Points, in no order, along strands that fork, close into loops and pass close to each other.
In the rows, zero is written as 128.
Two points are linked if the straight distance between their rows is under 63. Some points are linked to none.
j_597: [115 131 102 169 132 115 109 129  61 116 101 101 128 125  97 166 136 145
 151 112]
j_622: [106 131 142 118 126 121 113 109 158 128 139 145 152 129 125 119 130 134
 115 145]
j_915: [171 147 112 117 119 200 181 193  84 135 108 116  52 156 168 103  86  91
 158  83]
j_949: [ 84 147 128 146 164 113  94 103 116 131 110 115 168 123  98 150 130 169
 143 112]
j_874: [115 129 122 130 105 110 108  79 117 141 141 136 133 132 110 120 134 129
 123 133]
j_200: [124 120 134  79  91 157 152 124 169 129 148 188 116 103 134  82 128  99
  73 150]
j_873: [122 123 158 134 176 101 110 199 155  77 122 105 163 140 137 185 152 150
 153 156]
j_229: [152 109 145 187 134  47  83 103 125 128 154  87 143 129 125 184 127 135
 117 165]
j_920: [194  97 132 165  88  63  97  86 133 125 181  97 104 108 156 170 138  82
  93 177]
j_965: [ 93 147 122  93 106 153 140  82 151 148 133 178 129 123 110  57 127 121
  96 121]
j_98: [ 91 141 102 163 170 119 112 141  65 115  80  97 153 118  90 169 136 170
 160  82]
j_685: [163 136 122  86 135 206 189 217 125 133 112 144  71 154 175 100  93  99
 143 100]
j_402: [153 103 166 184 128  23  98  85 157 170 164  73 153 126 129 159 112 145
 103 162]
j_593: [141  99 140  96  75 119 139  99 194 141 169 179 105  85 120  87 113  93
  49 150]
j_49: [174 116 123  70 102 210 196 186 142 124 129 166  77 116 180  95 120  85
 108 122]
j_237: [135 100 165 121 108  63 120  79 209 174 168 132 143 115 111 100 108 123
  76 150]
j_785: [163  98 165 152 125  58 102 124 183 126 164 118 140 122 148 168 131 116
  98 176]
j_222: [ 92 156 117 111 111 148 139  70 121 146 131 167 132 130 103  66 138 135
 117 109]
j_764: [ 86 150 128 132 138 116 107  54 135 154 130 147 154 127  97  92 130 149
 122 105]
j_311: [132 123 146 127 181 120 126 214 152  71 107 110 151 144 140 180 153 157
 161 149]
j_660: [166 120 122 102 133 174 160 213 130 101 111 121 102 139 167 145 131 109
 159 130]
j_818: [192 121 112  85 102 209 194 191 122 118 130 146  66 114 192 109 122  73
 126 116]
j_94: [143 125  97 153 125 142 133 166  57 102  99  86 107 134 121 162 137 128
 165 111]
j_105: [119 124 129 184 113  62  84  56 100 163 141 103 144 125  99 150 113 141
 118 133]
j_711: [176  95 149 141  98  71 108 105 177 134 174 123 122 114 140 151 125 109
  84 174]
j_134: [101 149 118  91 131 187 165 127 130 144 114 168 123 144 133  59 126 135
 129 108]
j_409: [ 90 135 160 127 179  97  92 125 167 121 123 117 179 131 115 158 131 160
 137 136]
j_444: [ 84 141 146 132 169 107 103 102 154 135 119 122 175 127 108 141 126 166
 143 118]
j_981: [163 102 152 194 120  28  91  88 126 155 168  67 140 126 130 170 118 135
 105 162]
j_543: [155 124 132  77 130 208 191 207 142 135 114 160 100 143 170  89 106 112
 129 112]
j_868: [ 98 147  97 156 119 137 117  77  65 139 115 130 132 123  95 116 134 138
 150  99]
j_465: [188 124 103  99  97 193 182 180 104 112 125 126  65 120 178 124 126  73
 142 122]
j_88: [100 129 125 167 160  85  89 138  92 110 110  90 158 122 103 190 140 162
 146 121]
j_226: [110 136 116 136 142 133 112 140 106 116 110 117 139 145 121 145 137 142
 151 125]
j_53: [128 120 143  92 154 163 149 196 172 108 116 142 149 143 154 136 138 131
 142 135]
j_822: [156 117 113 119 130 162 145 198 124  94 117 116 109 143 154 152 141 119
 154 133]
j_482: [178 108 117  90 118 177 168 204 141 101 125 141  96 124 182 135 138  94
 138 136]
j_235: [ 90 138 116 160 174 103 103 146  83 108  86  92 161 115  93 179 137 171
 153  98]
j_262: [ 85 159 116 121 163 163 131 111 106 137 102 143 151 135 107  97 131 161
 157  85]
j_126: [151 131 108 101 112 188 162 174 109 120 118 136  93 137 160 109 130 101
 143 121]
j_719: [141 116 146 111 163 144 144 225 161  76 115 123 141 148 157 169 144 139
 160 144]
j_550: [ 97 144 104 160 130 121 107  82  70 135 112 122 141 125  92 137 135 152
 147 103]
j_924: [148  96 146 107  76  89 134  83 199 161 178 155 113  92 114  91 109  97
  57 155]
j_367: [177 144 102 129 106 186 176 188  70 123 110  98  47 150 158 120  95  90
 167  88]
j_221: [111 135 127 142  86  95 115  34 122 167 152 145 121 121 100  90 116 121
 105 126]
j_154: [115 154 115 107 123 191 174 133  98 140 112 152 101 149 138  64 121 127
 139  99]
j_300: [188  99 140 131  77  84 120  93 168 123 176 135 107  94 145 139 127  83
  73 168]
j_76: [176 125  98 127 108 182 160 182  79 108 110 103  67 140 159 136 122  95
 164 114]
j_989: [145 129 115  75  96 194 180 148 127 131 127 177  93 118 158  72 125  95
 109 128]
j_743: [112 126 149 137 157  96  96 130 154 113 134 114 169 137 121 161 146 153
 132 149]
j_213: [145 155 109 121 120 200 181 171  70 149 110 127  58 159 151  78  94 108
 158  80]
j_165: [121 127 112 180 109  84  91  73  72 148 136 108 133 125  99 154 127 134
 130 126]
j_645: [103 128 161 110 131  97 106  80 203 162 148 146 161 123 105  97 114 141
  96 135]
j_95: [120 121 156 125 168 101 115 178 177  92 130 126 166 135 141 176 148 146
 137 161]
j_921: [154 111 119 115 125 143 136 182 131  92 122 124 113 137 158 151 151 111
 139 155]
j_501: [166 108 124  92 100 155 149 160 150 103 141 157 113 107 165 132 147  90
 110 156]
j_191: [106 138 130 128  95  99 119  49 151 168 152 152 128 124  94  84 118 124
  98 131]
j_708: [127 122 132 157  80  77 101  34 118 171 158 125 114 125 100 107 114 114
 100 137]
j_753: [127 162 102 122 120 197 178 139  73 154 109 138  80 155 136  67 112 120
 155  75]
j_13: [ 94 145 104 151 158 142 127 134  76 117  86 112 143 131 100 136 132 165
 164  86]
j_648: [159 108 123 115 107 139 134 157 142  99 131 142 120 123 159 150 153 100
 122 160]
j_280: [114 144 107 151  79 115 113  39  89 158 144 144 114 120  96  99 124 117
 123 124]
j_398: [139 129 107 138 140 153 142 193  82  99  99  87 113 143 121 158 129 138
 169 111]
j_973: [ 98 159 118 106 181 177 151 164 115 129  89 121 138 151 125 101 118 163
 167  75]
j_39: [125 120 149 143 136  93  99 129 142 114 143 116 149 133 126 168 142 136
 128 159]
j_942: [152 120 117 171  74  81  92  53  85 140 154 108 106 118 118 144 127  97
 112 154]
j_339: [132 126 109 145 160 138 133 203  84  90  89  80 125 140 116 173 128 151
 168 108]
j_608: [134 111 142 101 145 142 136 186 177  98 129 146 156 135 153 150 147 130
 134 153]
j_286: [102 145 108 137 145 148 124 132  92 120 101 117 134 137 113 133 137 148
 158 102]
j_144: [ 96 141 127 136 190 133 123 180 107 100  74  89 155 130 109 165 131 175
 167 100]
j_611: [137 111 142 131 118 102 103 124 150 118 151 129 139 124 136 155 141 115
 116 162]
j_665: [ 98 150 118  82 119 176 162 108 142 145 127 182 123 131 124  43 131 126
  99 111]
j_983: [ 85 145 132 120 187 154 121 141 126 115  91 122 165 135 112 131 133 170
 159 100]
j_880: [ 90 153 115 102 145 172 145 121 123 139 107 153 140 142 123  78 132 143
 141  98]
j_534: [ 85 141 143 139 203 116 109 164 132  98  85  96 171 121 112 174 137 183
 161 112]
j_224: [112 121 129 179 151  73  83 121  88 118 122  86 159 125 100 195 132 158
 135 131]
j_909: [133 117 130 184 137  65  82 113  99 121 138  89 144 130 118 185 135 145
 124 151]
j_382: [126 117 145 185 129  46  84  57 123 171 151  83 153 126 104 156 108 154
 111 137]
j_197: [136 109 157 112 155 115 126 199 185  86 132 141 154 134 155 167 150 134
 134 163]
j_70: [147 112 136  93 159 163 156 234 168  90 111 136 134 146 166 151 133 133
 149 132]
j_278: [116 125 135 145 106  87 100  66 147 155 156 125 141 133 109 126 123 127
 111 145]
j_733: [141 109 163 141 155  79 104 169 176  84 148 119 159 134 151 187 147 134
 128 173]
j_492: [137 143 113  94 116 193 177 160 104 139 115 145  95 144 148  74 124 110
 139 107]
j_739: [163 108 130 174  88  61  91  66 102 143 163  88 114 119 125 158 123 107
 106 165]
j_738: [172 102 134 160  84  67  99  75 129 134 172 100 109 112 145 154 130  91
  95 179]
j_991: [116 144 134  76 157 197 177 186 153 140 100 156 126 156 153  72 116 140
 139 101]
j_993: [165 105 130 120  63 100 123  73 152 135 171 142  91  93 134 116 128  74
  75 167]
j_522: [107 135 125 128 124 125 110  98 126 135 130 137 142 134 116 119 135 135
 128 135]
j_322: [170 139 115  99 122 205 187 203 104 127 111 126  66 157 170 100  93  91
 152  99]
j_669: [105 157 119  99 175 189 168 166 115 141  95 130 125 158 133  79 111 154
 154  71]
j_114: [184 102 124  90 108 182 167 183 147  96 132 155  94 112 179 131 137  88
 119 143]
j_241: [125 129  99 165  99 114 105  84  62 131 129 114 116 121 111 150 137 121
 139 130]
j_713: [103 136 104 167 142 114 100 108  72 123 113 106 145 124  92 157 132 151
 150 112]
j_289: [137 109 143  99 105 129 125 137 176 118 150 160 137 116 143 129 134 106
  97 159]
j_309: [115 122 151 148 122  69  97  53 157 173 154 117 153 131  98 126 110 144
 111 134]
j_976: [ 92 148 129 113 176 163 135 165 128 121  91 120 150 144 125 119 132 162
 158 101]
j_205: [123 122 136 120  81 101 121  56 168 162 165 154 114 113 104  81 115 106
  78 143]
j_23: [117 138  93 158 101 141 124  95  50 127 115 122 110 127 107 129 140 120
 152 112]
j_77: [107 130 147 105 120 114 117  95 183 140 145 157 154 122 118 111 124 127
 105 144]
j_410: [ 91 154 121 129 119 132 118  59 120 149 128 160 142 129 101  81 132 139
 125 109]
j_731: [145 117 130 115  83 113 121  91 152 132 158 151 109 110 127 116 129  88
  89 160]
j_747: [143 107 138 118  68  82 126  60 176 164 175 143 103  99 108  88 107  95
  70 152]
j_389: [151 107 153 162 129  55  87 109 150 135 160 100 149 133 134 164 124 127
 107 165]
j_260: [198 120 100 114  96 179 171 183  96  97 122 104  65 123 177 146 133  70
 155 126]
j_274: [128 132 120  78 103 186 173 140 142 133 128 182 107 123 142  65 130 104
 103 130]
j_994: [104 157 123  84 169 201 178 165 133 143 102 150 127 157 141  64 112 147
 142  79]
j_551: [108 130 147 109 168 135 120 156 157 109 114 131 165 138 136 143 142 150
 143 138]
j_469: [116 127 125  78  99 167 159 127 167 136 139 197 127 110 132  64 126 109
  80 135]
j_599: [116 138 128 138 175 132 124 189 108  90  88  88 149 141 112 175 138 163
 167 117]
j_392: [114 127 120 138 156 125 120 174 112  98 103 104 147 138 123 165 142 151
 159 133]
j_112: [166 123 114  71  92 198 192 163 125 125 132 174  69 103 168  74 122  76
 102 123]
j_195: [ 83 142 155 134 204 104 100 147 154 105 110 106 181 125 116 173 140 178
 156 125]
j_749: [ 75 157 120 146 159 121 102  61 117 152 115 141 162 114  95 105 131 169
 142  87]
j_447: [ 79 147 122 156 177 109  91  85 102 135 104 116 166 110  89 149 125 173
 147  88]
j_46: [136 126 118 169  76  85 100  37  90 153 154 117 107 117 103 135 122 105
 118 141]
j_271: [ 68 155 117 163 171 107  88  66 100 142 106 130 166 105  88 131 132 175
 145  77]
j_575: [138 113 138 126  97 102 110  95 153 129 155 137 129 124 132 133 130 104
  98 164]
j_19: [125 132  96 160 128 133 125 147  52 113  95  96 122 128 104 160 142 136
 162 111]
j_257: [107 144 105 154  97 125 111  54  76 149 131 143 118 124  99 107 133 125
 133 117]
j_146: [156 100 172 153 142  67 102 153 184  99 158 120 156 124 153 180 143 130
 113 176]
j_975: [146 107 164 175 127  32  98  71 154 178 161  86 155 132 110 142 108 151
 111 152]
j_412: [147 105 137  92  83 137 139 115 190 126 162 186 110  87 133  99 125  89
  58 153]
j_836: [ 81 156 123 128 183 146 119 116 119 130  96 128 164 128 106 119 133 175
 158  82]
j_770: [104 127 164 129 132  73 100  63 192 174 150 126 162 128 102 105 110 145
 102 133]
j_630: [130 134 135  78 152 195 176 198 156 134 108 155 125 148 160  95 120 128
 135 113]

A fork is a point with three links, a tip a point with one. Leave the first point through the second and follow the links. Name the first fork or tip that comes.
j_599 / j_392 -> j_229
j_764 / j_410 -> j_134
j_785 / j_711 -> j_409
j_465 / j_260 -> j_915
j_575 / j_731 -> j_785
j_402 / j_975 -> j_868
j_989 / j_274 -> j_221

A piece is two or more points that can be reached from each other along the links. Count, over all rows, the pieces, the separate loops (a circle has one, a figure eight two, a Y none), the forks (points with three links) and the tips (points with one).
pieces -> 3
loops -> 7
forks -> 10
tips -> 2

How many points has the smallest loop of links through each point below? Write 0 if it is on no loop.
j_522 -> 8
j_873 -> 8
j_915 -> 18
j_660 -> 7

Name the points in between on the shortest way along the links from the first point to the second, in order.
j_873 / j_981 -> j_95 j_733 j_146 j_785 j_389 j_229
j_412 / j_465 -> j_200 j_469 j_274 j_989 j_112 j_49 j_818
j_749 / j_262 -> j_764 j_410 j_222 j_965 j_665 j_134 j_880
j_126 / j_262 -> j_492 j_154 j_134 j_880
j_221 / j_738 -> j_708 j_46 j_942 j_739
